Points on a hilly landscape, in no order, each with its height.
From any point a ball takes the steepest step (drop divided by distance) to one of its 6 nearest points. It stops when none of these is lower. Distance is the straight distance between rows; heights are no part of it.
k_57: [  2  -5  -7   4  16 -18   1  -8   0  -2  -1  -3  13 -10   2  26  -7  -8
  15 -21  -2  -6  -3 -12   7  15  14   8  -4]  h=90
k_190: [  4  -2   2  22  -6   4  -1  -7   7   1   7  -7  17   8  18 -10   8   2
   7  -6  -3 -17   9   5  27 -10  -6 -11  -9]  h=152
k_882: [ 11 -10   0  21  -9  -6  12   5  -2   6 -14   2   2   0   1  -2   5   1
  13 -14  -8 -17  16   9 -17 -16  -6   2 -12]  h=68
k_884: [ -8 -10   9  25 -15  -7   2  -4   8   1  10  -5   3  -3  -8  -4   6  11
   4 -14 -10 -12   3   8  -2 -23  -2   7  -2]  h=193
k_850: [ -7   9  -6   0   0  -2   4  -4  -6  10   1  -3  -6  17 -12  -6  -8   3
  -6  10   0  10 -19  -2  -8   1  -8  -6   3]  h=126
k_562: [ -9 -13   8  24 -15  -9   8   3  15  -2   9   4   3  -5  -3  -3  -1  16
   1 -17   1  -8   2   9   8 -14   6   6  -3]  h=145
k_651: [ 11  -2   1   0  18  14  -1   8   2  -5  -4  -1  -4  14  16   1  10  -4
  -5   9   2   4   8 -13  18   5 -10   2   5]  h=142
k_182: [ -5  -2   9 -20 -10 -10 -10   0 -14  -1  14  -4  13 -11 -18  -4  -3 -24
  -4   3  -3   4  -6   6 -11  22  17  10   9]  h=88
k_185: [ 12  -5   0  -7  -6  -2  -5   3 -15 -17  14   0  12 -14  15 -13   9 -10
   0  -8   8  -6  21  17   8 -39   2 -11  -4]  h=190
k_456: [  6  -2  -1  19   4   4   1   2  14 -20  12   5  -6  -2   5 -22  12   3
  -8 -14  12  -5   6   3  12 -20  -2 -14   3]  h=116
k_238: [ 14  -7  -6  -6   6   4  -3  17  -5  -4 -17   4   1   3  10   6  19   2
   3   2  -9   8   9 -12   7   0  -8  12  -5]  h=86
k_413: [  7  -3  -1 -17  -7   2  -5   9 -13  14 -14   9  -3   6   7   9   6   1
   7   6   0   7  -5  -1 -13   9  -2   8   4]  h=85
k_250: [  6  -4   0  21  10   9   6  -9   4  -4  -7   0  -8   7  11  -7   2   2
  -1  -1   5  -5  -3 -13  18   2 -10  -7  -4]  h=165
k_384: [ -2  19  -1   6  -7   2   7  -5 -12   5   1  -9  -8  -1 -12   3 -20   5
 -14   5   1   9 -16  -5  -9   5   4   2   5]  h=148
k_512: [ -8   6   4 -18   2  -7 -10  -5  -9   6   3  -4   1 -11 -11  10 -11  -7
   0   3  -4  15  -8  -4  -1  11   9   5   7]  h=122
k_499: [  7   2  14  22   2  17  10   7  26 -21  18   7  -8   7   8 -28   1   4
 -16 -11  20  -7   4   6  10  -9  11  -9   2]  h=153
k_318: [-12  -6  16  20  -7   3   3   0  15  -7  19  -1   1   0   3  -8  12   7
  -2 -16  -7  -1   0  12  12 -20   9   4   8]  h=180
k_703: [ -2   8  -7   4  -3  -2  -6   4   9  -2   0   7 -17  12   1 -22   0  -1
 -11  10  13   1  -5   4  -8 -22  -7 -10   0]  h=161
k_976: [  0  -2  12  -9  21  15   4   8   0  -6  -7  -2   0   7  29   1  11  -7
  -2   2   6   1   6 -13  24  20  -6  -2  -1]  h=162
k_708: [  5 -11 -12   6  14 -12  13   8  -3   8 -18   4   3  -8   7  10   6   6
  22 -13  -7  -3  10  -6  -6  13   0  10 -14]  h=59
k_304: [  6  -3   2  -5  10   4   7   3  -2  -3 -11  -6   1  -2  17  11  14   4
  12  -9  -8  -2   7 -11  17  11  -3   4  -3]  h=58
k_419: [ 14  -2  -4  10  -4  11  -3   0   2 -21   1   7   0   4  12 -11  10   0
 -13  -2   5 -11  11  -3  16 -25 -13 -12  -9]  h=50
k_148: [ 10 -10  -8  16  -4 -10  17   2  -8  12  -6  -5   1   3  -6   4 -10   1
  17  -8  -2  -7  11  -9 -22   2   1  -3  -5]  h=149
k_648: [ -1   0  -1  19 -15   5  -8  -4   6 -11  14  -1   6  -4  15 -21  11  -4
   2 -16  -2 -15  12  14  15 -23  -3  -2  -3]  h=159
k_861: [  3   2  -4  18 -14  -1  -6   6   5  -8   1   5  -2   5  -3 -15   0  -4
 -11   1  15   2   8  -1  -4 -29 -10  -9   7]  h=168
k_926: [ -5 -10   3  21 -22 -10   4  -3   8   3   2   7   2  -9   6  -4   7   0
  18 -13 -10 -18  19  20 -16 -22  -3   7  -3]  h=291
k_16: [  4  -9  -6 -23   0   1   1  21  -8   7  -9  -1   4  -6   3  16   3  -3
  17  -2  -8  10  14  -5  -5   7   2   6 -12]  h=53
k_824: [-10   1   0 -26  -2   7  -7   9   0  -2  -7   2   2  -6   4  12  -1  -8
   1   1  -1  10  10  -9   9   9  -1   1   2]  h=61
k_642: [  1  -7  -5  18  -7  -4  13  -8   1   5  -4  -2   4  -4  -3  -2   4  13
  10 -17  -8 -16   5   2   3  -4  -4   0 -15]  h=135
k_9: [ -8  -7   5  19  -5  -5  15  -2   4  -1  -1  -3   0  -7  -6   2  -8  13
   5 -17  -6  -4   6  -7   2  -9   5   2  -7]  h=80
k_633: [ -1   5 -11   2 -15   6 -16  -4   7  -9  24   2  13 -13  13 -11  16  -3
  10  -7  -5 -18  14  28  16 -30   0   1  -8]  h=177
k_451: [ 20   0  -8   5 -15  -2  -1  -1  -7  13  -2   9   6  23  -2   2  -4   1
   0  -1   7  -2  -2   4 -25 -14 -18  -8  -2]  h=147
k_167: [ -8  10  14  13  20   4  14  -9   7  -3  -1 -12  -6   1   9  13 -12   3
 -12   1   4  -7  -7  -7  11   9  10  -2   5]  h=304
k_593: [ 12  -2  -8   9  13   5   4  -1   3 -10  -7 -13   2  13  31  -4  15   1
   1  -5  -9  -9  11  -5  26  10  -8  -6 -10]  h=119
k_353: [ -1   1   5 -28 -11  -8 -19  -3  -2  -9  15   1  11 -13 -20  14 -18 -17
  17   3  -2  -5   4   1 -15  13  17   0  -3]  h=26
k_640: [  6   1  -1  13   8  12  10   3  17 -16  -2  -2 -10  12   7 -25   6  -4
 -16   0  11  -7   6  -1  14  -5  -7 -10   2]  h=166
k_19: [ -2  13  -2  -6  -1  -9   3  -2  -8   6   4  -7   2   0 -15  20 -17  -6
   4  -2  -3  11  -5  -8 -14  14  10  -1  -6]  h=106
k_92: [-11  10  10 -20  17  10 -10  -2  10  -5   9  -3   1 -10  -3  12  -3  -2
  -1  10   2  13  -5  -6  18  19  -4   1   9]  h=198
k_839: [ -2  23  12 -14  30  11  -2  -8  14   5   3   9 -19  -5  10  -7 -17 -11
  -2  13   5   7  -1   2   3  19  -2  -2  25]  h=257
k_164: [ -2  13  18   2  26   4  -2  -8   8  -3   4 -10  -1  -5   6  21  -4 -16
   1   6   4   3  -3 -10   4  14  11  -8  13]  h=542
k_517: [ -6  -2   0  13  10 -12  11 -13   3   4  -3  -7  12 -10   5  16  -9   6
   9 -14  -5 -10  -3  -5   9   8  20   2 -10]  h=103
k_773: [  1  -6   2   9  11   9   7  -4  -6   0 -13   0   4  -5  25   4  10   6
   7  -9  -9 -15   0  -8  25   8  -2  -3  -6]  h=71
k_379: [  4   1  -1 -33  -5  10 -12  15  -6   6  -3   2  -1  -2   6  13   6  -3
   8  11   0  10   8  -4  -3  11   0   8  -4]  h=66
k_733: [  3   9 -15  -2  10   7   2  -4  10   2  -2   8 -22  18  -4 -17   1   5
 -16  16  10   0 -13  -1   2   8  -1  -7   8]  h=337
k_719: [ 20  -7  -3   6   0   5  15  -2  -4   8 -13   6   8  15  -8   7  -7   2
  19 -11  -7  -6  15   5 -26  -3 -10  -3   0]  h=146
k_495: [ -6  -6  11  25 -13  -7  17  -1   4   5  10  -3  -7  -5 -13   1 -12  10
   6 -15  -2   5   0  -7 -14 -11   5   6  -3]  h=8
k_142: [  0   3  -6  -8  15   7  -4   1  -1   4  -6   5  -6  -2   1   0   0   3
  -3   9   4   7  -9 -12  11  13  -5   1   6]  h=215
k_247: [ -5  -6   2 -33  -7  15  -8  18   4  -8 -10  -5   5   1   8   6   2   7
  -3  15   5   9   6   0  13   7 -13  12  -7]  h=111
k_923: [ -5  -2 -15 -19   8  -6  -5  -2 -11   8  -9  10 -12   9   5 -20  18   6
  -9  22  -1   4 -14  13   2   2   3  -2   8]  h=55
k_521: [  3   4  -3  21  -9   3  10  -1   4  -4   1  -7  -5   1 -10  -5   0   4
 -10  -6   8   5   1  -3  -6 -12  -3  -6  -2]  h=174
k_700: [  9  -7  -2 -19   0   1  -1  20 -12   1  -6   5   1  -5  -3  17  -5  -7
  21  -4  -6   8  14  -4 -23  16   1   2 -10]  h=63
k_623: [  6   2 -10   1 -19   0  -7  -9   9 -10  21  11  17 -13  15  -5  19  -2
  13 -11  -8 -17  12  20   9 -25  -3   2 -10]  h=187
k_294: [ 14   1 -13  -2   1   3  -7  -2   5  -2 -10   3  -9   8   1 -19   5  -2
 -13  13  15  -1  -9   0   3 -12  -9  -8  -2]  h=241
k_583: [-11   2  -3 -28   9   7 -10   6  -2   4  -3   9  -4  -5  -4  -9  10  -1
  -6  16  -2   9 -10   1  11  17  -6   5   4]  h=127
k_241: [  4  -5   2 -11   6   6  -5  14  -1  -1 -15  -3   4  -5  12  13  14   3
   8  -2   1   4  15 -11  15  10  -4   5  -8]  h=60
k_871: [-14   2  -7 -10  10  -9   5  -8  -4  18  -2   4  -4   6 -10 -21   3   4
 -16  17  -4   3 -29  11   4  10   5  -8   3]  h=205
k_137: [ -6  10  11   9  25  10  10 -12   5  -4  -5 -10 -11  -3   2   7  -6   2
  -5   2   3   8 -12 -15  10  14   9  -5   4]  h=387
k_206: [ -1  10  -1  -7   9  -8  -5  -9  -4  -3  10 -11   7 -14  -9  27 -17  -7
   5  -1  -3  13  -5  -8  -4  12  19   4  -4]  h=29
k_108: [  6  -7  -9 -15  -2  11 -12   9  -9  10 -18   6  -1   2  14  11   8   8
   5   9  -1  12  -1  -5  -1   0  -5   4   0]  h=105
k_671: [  1  -9  -4  12 -25 -14  10  -5   7   2  -3   9   7  -8   9   5   9  19
  16  -8 -11 -28  11  19   5 -10  -5   4 -14]  h=179
k_222: [ -6  -3  11  10 -21  -7   5  -8  -7  17   0  -4   1  15  -4 -15  -9   7
 -15  12   6   5 -20   1 -25  -8  -5 -10   9]  h=33
k_484: [-10  13   7  19   9   4  17  -6   8 -10   1  -6  -9   4  -6   8 -18   7
 -20   1   0   4 -18  -9   5  -4  11  -3  -1]  h=242
k_694: [ -1  -5  -5  14  -8  -6   7 -13   6   1  -5  -1   6   0  13  -2   6  13
   8 -14  -6 -27   6   2  12  -6  -9   6 -16]  h=107
k_386: [  6   8  12  -2  26  10   3  -3   8  -6  -6  -1 -11   0  17  -6  -6 -17
   2   5   6  -5   8  -8  16  15   1   4  15]  h=186
k_408: [ -1   2 -14   2 -14  -2 -17   0  10  -6  34   9   8  -2  12  -8  17   4
  12  -8   0 -10   8  26  18 -24   6   3   3]  h=191
k_180: [  0   5   3   3  -7  -7   2  -5 -19  11   4 -12  -1   0 -14   5 -15  -4
  -7   7   2   9 -20  -3 -11   7   5   4   5]  h=130
k_704: [-11  -3   8  -1  20   2   3  -7   2   2  -2  -6   2  -6  -1  21 -11  -7
   8  -3   1   5  -3 -13   8  10   7   4   5]  h=157
k_523: [-12  -2  -4  13 -20  -3  -3  -9  19   1  14  11  10  -6   9  -7   2   9
  16 -16  -6 -18  10  19  11 -14   0   3 -10]  h=243
k_355: [-11  12  10 -19   8   2 -13  -5   1   0  13 -11   6 -13 -11  18 -12  -5
  -6   5   1   7   0   1   6  16   7  -2   8]  h=117
k_819: [  0  -1  -8   3  -8  -2  -6  -3 -16  16  -5  -2   1  12 -15  -3  -8  -1
 -12   8  -3   4 -21  -5 -11  10   4   3   6]  h=104
k_506: [  2   0  -4  11   1 -10  12  -4  -1   6 -11  -4  -4  -4  -9  12 -12   2
  12  -9  -8   2   5 -11  -8   9   6   5  -9]  h=184
k_750: [  5 -10  -5  15  -8 -14  16   0   0   9 -12  -3   1  -3  -3   0   0  10
  20 -14 -12 -18   8   2 -11   2   0   6 -16]  h=129
k_515: [  8  -2  -4 -15  11 -16   1   6 -11  -1  -2  -1   4  -3  -7  22  -7  -9
  22  -2  -2   9   7 -12 -11  12  12  10  -5]  h=75
k_24: [  3  -8  -4  14  -1  -1  10   0   3   6  -8   7   7  -7  19   3   4  11
  13 -13 -11 -19   2  -1  19   7  -2  -1 -17]  h=81
k_322: [ -6   0   7  19 -10  -2  -4   0   2  -7   8   6  -4   5  -2 -12   6  -2
  -4 -15   4  -5   8   0  -5 -31  -7  -4  -1]  h=185
k_329: [  8   1  -7  19   3   6  -1   5   5  -7  -5   4 -11   9  -1 -12   5   2
  -3  -2   6  -2   7 -11  12 -11  -7  -4  -7]  h=197
k_15: [-13  -3   3 -18  -1 -11  -7  -9 -14  -1   8  -7  11  -8 -14  -6  -4 -17
 -13   0  -3   3 -13  13  -9  14  14   8  12]  h=120
k_748: [  9   3  -3  10   4   0  -5   1  15 -15   5   6  -2   8   2 -20   4  -2
  -7   4  17   2   7   0   8 -23  -4 -14   0]  h=52
k_814: [ -2 -10   2 -26 -10   5  -4  15 -12   4   3   1   5 -11  -2  16   2  -9
   9   6   7   4   8  -9  -4  13   7  -1  -8]  h=54
k_418: [ -8  -6 -10 -10   4   2  -8  -2 -11  19  -4   6   0   6  -1 -10   1   2
   0  14   4  13 -19   3   1   4  -1   1   6]  h=181
k_588: [ 21   2 -13  -3  -6  -2  -8   0  -5  -8 -11   2  -4  11  15  -7  11   2
 -12   4   0   5  -3  -2  -4 -29 -14 -10  -5]  h=164
k_569: [ -3   1   5 -22 -18  -9 -16   2  -9  -9  15  -3  12 -16 -14   5  -8 -19
   3  -4   0  -3  -1  11  -7  14  15   2   3]  h=57
k_909: [ -7  -8   3  18 -17 -12   0   1  13   8  19   4   3 -12  -3  -3   9  21
  21  -8  -6 -17   5  30  -5 -13   2  13   0]  h=296
k_740: [-16 -11   9 -28  -9  -3 -10   1 -18  -3   1  -3  10 -20 -10  -4  -2 -14
 -10   7   5  -6   2  15 -10  16   3  -1   7]  h=150
k_112: [-18  19   7 -22  12   5  -9 -13   0  -1  15  -2   3 -15  -9   5  -6  -5
  -6  10  -1   3 -15   2   8  15   8   6  14]  h=214
k_883: [-14   7  15  18 -11  -2  12   9  -1   2   4 -14 -11  10 -15   2 -18  12
 -13  -9   2  11  -1  -1 -17  -8   8   0   0]  h=128
k_765: [  4  -5  -4   1 -10   0  -2  -2  -4  10  -5   7  -3  20  -9 -13   0   3
  -4   9  10   2  -8  -1 -17 -13 -11  -2   3]  h=143
k_432: [ -9   6  10  16   5   9  11   5  12  -9   6  -2 -17   7  -9 -15  -6   5
 -12  -3   9  -1  -4  -6   6  -9   3  -1   1]  h=155
k_508: [ -3  -6   2  16  -7 -10  11 -10   2   2  -6   3   7  -6  14  10  -3  12
  14 -13  -8 -20  -4   2   4   6   8   6 -23]  h=72
k_317: [  1 -13   3   3  18 -10  13  -9   4   5  -3   2  16 -10  17  13   2   4
  16 -18   0 -12   0  -5  14  20  10   3  -2]  h=82
k_823: [  1   0  -4   3  10  -2  -1  -1  -4   0 -10  -2   3 -10   6  13   1  -3
   7  -2  -3  11   6 -17   5  12  -5   2  -5]  h=40
k_424: [ 23 -17  -7  15  -8  -2   8   4  -2   4 -15  10  10   8   5   5   0   4
  12  -7  -2  -4  15   1 -22 -16  -9   0  -3]  h=134
k_977: [  2   1  -2   4 -17   2   2  -3 -11  18  -6   2   8  19  -3  -3  -9  -1
  -1   5  13   1  -2   4 -22   0 -12  -6   5]  h=70
k_984: [ 19  -6 -12   3  -6  10  -1   3  -8 -13  -7  -4   1   2  17 -11  14   9
  -7  -3  -8  -9   8  -2   9 -26 -13  -4 -12]  h=94
k_61: [  4  -5   1  19 -14  -4   2  -5   8  -7   8  11  11   0   3  -1  13  -2
  11 -24  -4  -9  18  17 -17 -28  -9   7  -4]  h=310
k_911: [  4  12 -10  12   3  -2   5   1  23 -18  12   7 -17   7  -2 -28   5   3
 -16   9  18   2   4   5   2 -20   8 -13   5]  h=133
k_88: [  5  16   6   8  23   9   9  -3  20 -10  -2   1 -12  12  14 -12  -4  -8
  -9   6  13  -1  -2 -13   1  16  -2  -5  13]  h=250
k_426: [-12  20  10 -12  20  10  -3 -10  14  -8   9  -2   3  -4  -2  12 -11 -10
 -11  11  -1   7  -5  -1   8  19   1  -7  19]  h=370
k_921: [-15  -2   7 -25   0  -2  -9  -5 -10   3   2   6   3 -12  -9  -8  -1  -4
  -4  11  -1   4  -9   0   3  12   6   8  10]  h=178
k_605: [ 11  -6 -14  12  -2   9  -4   6   0  -8 -13   0   7   6  17  -2  17   5
   1  -7 -16 -15  10  -3  12  -7 -12   0 -17]  h=131
k_81: [ 14  -5  -3 -20  -4   3  -3  17  -8  12  -8   5   2   9  10  12   1   0
  19  -4  -9  12   8  -1 -17   8  -4   9  -5]  h=67
k_283: [ -6   0  19  26 -10   4  20   5  -2  -6   6 -12  -3   0  -6   5  -8  12
  -9  -9  -2   3   3  -4  -7  -6  11   8  -4]  h=69
k_422: [ -9 -10   0 -32  -5  11 -12   9 -15   5  -7   3   9  -1   2   5   8   3
  -5  10   3   4   2   8  -8  14  -3   6   2]  h=79
k_277: [ -6   1   9  24   8   3  16 -10  -1  -2  -4 -10   1  -3   0  17 -15   6
  -2  -7  -1  -2  -7  -2   8   3   8   0  -1]  h=188
k_13: [  1  12   4  -8  -2  -5  -7  -1 -18  12   9  -9   6  -8 -12  13 -18 -10
  -2   1  -6  11 -11   2 -14  19  14   5   6]  h=125
k_172: [ 22 -13 -10  13  -1  -8  13  11  -7  13 -19   4  -2   2   1   9   6   0
  14  -9  -8  -4   7  -2 -20  -1 -11  -1 -11]  h=100
k_323: [ 27  -4  -7   1  -8   4  -5   4 -11   6 -10  12   0  16  14   5   7   1
  -4   6  -4   6   2  -4 -15 -20 -12  -6  -2]  h=141
k_902: [-10  -9   6 -38 -10  13 -10  13  -6  -3  -4   6   5  -4   4  -1   7  -1
 -11  14   4   8  -1   3   6   6  -1  10   5]  h=76
k_941: [  3  -8  -9  18 -10  -7   9   0   0   3 -10  -1  -3  -4  -1   1   3   4
  13 -17 -11 -17  10   1  -9 -10  -4   8  -8]  h=51
k_486: [ 10  -4  -4 -22  10   8  -7  16  -1 -13 -13   3  -2   8  17   2  13   0
  -6  11   0  19   5  -7  11   2 -11   7  -1]  h=151
k_84: [-16  -3  -1 -17   3  -7  -3   2 -15  12   3  -5  -5  -3  -8  -7  -6  -9
 -13  10  -3  13 -16   6  -1  17   3   3   9]  h=176
k_983: [-10   8   1  15   2   3   3   1   0   1   2  -6 -10   7  -7  -3  -6   9
 -11   2   9  11  -9 -10  -4  -1   2 -11  -3]  h=217
k_146: [-17   1   8 -34  -1   9  -8   6  10  -5   3   5   1 -11  -6  -8  -3  -4
 -11  11   7   4   0  11  18  16  -8  -1   9]  h=167
k_790: [-10  -1   7  23  -2   8   3  -8  16  -8   6   3  -3   2   8  -8   9   5
   0 -12  -2 -14   5   9  18 -14   5  -2  -3]  h=170
k_407: [ -4   8   4  12  -4   3  -2   5  10   2   7   3 -17  12 -12 -16  -4   5
 -18   0   7  10  -1  -6  -8 -14   1 -12   4]  h=73
k_916: [ -2   3 -16  -3  -3  -5  -4  -5   1  -4  -7   3 -12  13   0 -21   2   2
 -12  17  10  -5 -16   0  -1 -11  -9 -15   4]  h=225
k_993: [-13  -4  -1 -28   1   0  -1   6  -8   9  -2  -1   0 -10  -4 -18  13   0
  -8  25   5  11 -13  13   2  18   3   8   7]  h=189
k_305: [-29  -9   7 -30   0  -7   4  -3   0  -5  -2  -5   4 -23  -8 -19   6  -8
 -15  13   5  -6  -2  17   5  11   3  -2   7]  h=248
k_914: [ -2   0   1  -4  -3  -3  -9   0 -17  14   3  -2   0   5 -14   6  -8  -4
  10   7   3   4  -9 -13 -14  12   2   5   1]  h=95
k_274: [ 25  -8   2   9 -12  -4   3  -5  -1  -6 -12  13   6   3   3   4  11  -1
   3  -8  -3 -10  16   8 -26 -25 -11  -7 -12]  h=169
k_665: [ -2  21   7   6  11   8  10  -2  -4  -6   7 -14 -10  -3 -15  27 -16  -1
  -9  -3   0  11 -19  -5   2   6  10   5   9]  h=288
k_111: [ 10  -2 -19  -6   3   3  -7   7  -8   2 -18  -3 -10   7   5  -5  12  12
  -3  12  -2   8  -6 -13  13  -3 -11   3  -3]  h=158
k_641: [-14  -3   8 -27  -5  -9  -6 -10  -8 -11   9  -8  11 -21 -19  -3  -5 -18
 -15  -1   0 -13   4  18   2   4  10  -1   8]  h=154
k_556: [ -4   2   6 -26 -11  -3 -11   3  -9  -3   5   0   5 -12 -13  20 -12 -15
  14   3   1   4   0  -3 -14  11  10   2   5]  h=43
k_270: [ -7  13  -1  -5  20   4  -2 -12   3  -1   7  -9  -8  -6 -12  10 -11   1
  -4  10   1  13  -7  -8  14  18   8   0   9]  h=318
k_282: [  1  12  10 -13   6 -10 -18  -2   7  -5  13 -12  10 -11 -18  29  -8  -6
   2  -3   0   3  -4  -2  -8  11  24  -1   4]  h=216
k_905: [-19  12   5 -27  10  12  -6  -8   4  -5   9   3   0 -18  -6  -9  -2  -7
 -12  11   1   0  -7  14   9  19   1  -1  14]  h=212
k_383: [ -1  -3   9   3  18  -4  -2  -4  12  -9   9 -15   3  -8  -6  29  -6  -8
   3  -1   3   7  -4 -12   2  10  16   0   4]  h=334
k_535: [  2  11  -1 -13  21  12   6  -8  17  -4   0   8 -12   7   6  -9  -3  -6
 -11  18   3   1  -6  -7  12  26  -5  -4   6]  h=266
k_93: [-14  -6   6 -24  -4  -9  -3  -3 -20  -1   6  -3  10 -12 -14  -8   1 -18
  -5  12   2   3 -10  13  -6  11  12   3  12]  h=156
k_845: [ 14 -11 -10   4   2  -1   3  10  -3  10 -22   4   0   0   2   9  10  10
  12 -11 -16   3   8  -6   1   1  -6   4 -10]  h=74
k_396: [ 15  -3 -12  -6 -13  -4 -12  -3  -3   0  -9   4  -5  17  15 -14   6   0
  -6  14   8   4 -13   5  -2 -27 -11 -14   0]  h=261
k_467: [ 13  -5   1  17  -9  -3   6   1  -1  11  -8   6   4  11  -1   2  -5   3
  -3  -4  -4  -1   8  -1 -20  -6  -7  -5  -3]  h=160
k_301: [  5 -11  -2  16  -9   2  -4   3   1 -12  -4  11   2   0  13  -5  10   3
   3 -10  -7 -19  16   6   2 -20  -8  -2  -9]  h=200
k_613: [ -9  22  13  -7  29   1  -6 -15  10 -13   6 -16  -7  -1   3  23 -13  -9
  -8   3   2   5   1   2   5  22  16  -3  18]  h=614
k_745: [ -7  12  -6   9   0   1   1   8  14  -4  -2   8 -20  11 -14 -26  -1  13
 -17   9  16   6 -10  -4   0  -6  -4  -7  -3]  h=201
k_628: [ 16  -6   1  12 -14  -4   3  -4   0  -4   5  10   3   0  10  -2   9  -5
  -8  -2   6   1  18   7 -13 -38 -12 -10   6]  h=249
k_159: [  0  14   1 -17   6  -7 -18  -4   3  -6  22 -11   8 -11 -14  20 -14 -14
   2   4  -6   3  -5   8  -3   8  20   9   9]  h=84
k_496: [ -5   5  10  19 -11  -5   6   8   1  -3   5  -6  -4   9 -11  -6  -1  10
  -6 -10   5  10   3   5 -18 -16  -3   1   1]  h=83
k_686: [ 10  -3 -10  16  -2   4  -4  -4   7 -13  -1  -3  13   6  17 -14  13   3
  -2  -7  -3 -18  15   0  24 -15 -12  -1  -4]  h=108
k_794: [ 12  -2  -6   3 -10  -1  -4   2   2   9 -12   3 -17  15  -9  -6  -4   5
  -9  10   3   7  -9  -3   1 -11  -9  -3   0]  h=199
k_373: [ -4  -8  -7 -25  -7   7 -14  17  -8   0 -13   3   2   6  10  -2  10   7
  -9  15  -3  13  -6  10   0   0  -7   9   5]  h=101
k_668: [ 10  -4 -11   5 -11  -4   2   1  -2  16  -4   0  11  19 -10   3  -9  -1
  10  -1  -1  -5   6   1 -26  -4  -8  -3   1]  h=110
k_746: [ -3   5   8  14  11   2  12 -10   5  -2  -2  -4 -13   0  -3  -1  -5   4
  -6   2   4   0  -9 -11   8   7  -6  -9  -7]  h=287
k_942: [-24   6   3 -23  16   0  -8  -6   5 -10   7  -2   9 -16 -12 -14  -2  -7
 -19  14   2   2 -13  14   6  17   8  -3  13]  h=254
k_71: [  3  -8  -6  14 -16 -11   2  -5  12  -2  14  16   6  -6   3  -5   9   4
  18  -8  -7 -18  15  21  -7 -17 -11   7  -4]  h=253
k_849: [ -1   1  -4   6   8   6   2   3  -3   6  -3   0  -5  12  -4   9  -1   2
   7   5  -4   5  -3 -14  -4  -2 -10  -1  -6]  h=38
k_609: [ 10  -5  -6   9   8  10   4   4  -1  -5  -9   3  -3  11  17  -2  12   2
   4  -2  -5   1   3 -14  22  -2 -14   3  -2]  h=102
k_209: [  3   9  10  14  21   9  13  -6  13  -6   0   1 -19   8   1 -12  -5  -3
 -12   6   8   1  -1  -6  11  16   0  -7   6]  h=24
k_956: [ -8  -1  -3   4 -10  -3   1   0  -2  13   6  -3 -11  17 -11 -21  -6   3
 -14  16   6   3 -24   8 -13  -5   1  -9   6]  h=77
k_219: [  1  -3  -2  -4  11   1   3   6  -4   1  -9  -3   3 -17   7  23  11   0
  15  -9 -10   3   5 -15   7   9   1   7  -9]  h=47
k_401: [ -8  -8   4  23 -10  -6  19   1   5   4  -1  -3   2  -8 -10   2  -1  13
  13 -23  -2 -16   8   5  -4  -2   7   5  -8]  h=87
k_220: [ 15  -1   2  17  -6   0 -10   2   0 -12   5   9   2   1   6 -18  11  -3
  -1  -8   4   2  14  -2  -2 -36 -11  -9   0]  h=173
k_939: [ -3  14   3   0  13   2   2  -4  -2   8  -1  -7  -4   0 -14   3 -15  -1
 -11   3  -3  13 -16 -10   4   9   5   2   0]  h=209
k_892: [ -7  -1 -13  -2   1 -13   5  -9   3   4   3   2 -12  13  -6 -28  12  10
  -9  21   7  -5 -22  18  -4  -5   3  -4   7]  h=136
k_168: [-10  -2  -4  15 -12   0 -14   3  13  -7  18  10   8  -3   6  -6  18   6
  15  -9  -5  -8   2  24  14 -27   7  11   0]  h=222
k_493: [  0   1   3   6 -11  -9   4   2   0  14  -2  -3  -9  12 -16  -4 -14   1
  -5   0   3   5 -10  -7 -19  -6  -5  -4   2]  h=64
k_298: [ -4   6  -3   1  -9 -15   4  -9 -21   8   8 -13   6   4 -14 -12 -12  -1
 -15   4   0  11 -23   0 -13  18  11   4   6]  h=132
k_319: [ -3  -3  -1 -26  -8  -2 -10  11 -14  11   4   4   9  -1  -7  18  -5 -10
   7   2  -3   6   0  -4 -13  16   3   9  -1]  h=62
k_735: [  2  -2   0   6   7  -1  -2  10  -5   8  -6  -3  -2  -3   0  10  10   2
  12   0  -9   8   2 -12   2   3  -8  -1  -6]  h=65
k_753: [ 10  -2  -1 -12  -5  -3   7   4 -11  18   0   2  10  15  -5   3 -16  -4
  21  -5   0   9   2   0 -24  14   3   4   2]  h=112
k_658: [ -7   5   7 -29  -3   4 -10  -6   1  -2  11  -5   7 -18 -16  16 -10 -10
   7   7   7  -1   6  -5   1  14   4  -1   5]  h=56
k_527: [ -3   7   8 -18  20  17  -3  -5   9  -1  -1   4 -10  -2  10  -2  -3 -11
  -5  13   3   8   5  -2  13  19  -7  -5  13]  h=211
k_332: [  1   0   1  -4   9 -12 -12   4  -3   7   6  -6   1 -12  -8  22 -10  -1
   8  -1  -3   9  -3 -11  -8  14   9   6  -3]  h=93
k_461: [ -1   2  -2  -1   7   0  -1   4 -12   7  -4  -4  -5  -6 -11  18  -6  -1
   1  -2 -10  12  -2 -19  -5   8   4   6  -1]  h=78
k_344: [ 17  -7  -4   0  -6   4  -3   4  -9   8 -18   8   2   6   0   2   5   3
   3   5  -7   7   4  -8 -15  -3  -7   0  -1]  h=109

Call two points neighbours if one is among the 6 nearest of the other. Go from one point of each pair to the other, from neighbour to neighbour, staying as low as possible. Name the highest point that can't be avoided.
k_508, k_353 | k_24
k_495, k_407 | k_496
k_923, k_849 | k_583
k_407, k_849 | k_401
k_495, k_941 | k_9
k_823, k_353 | k_814
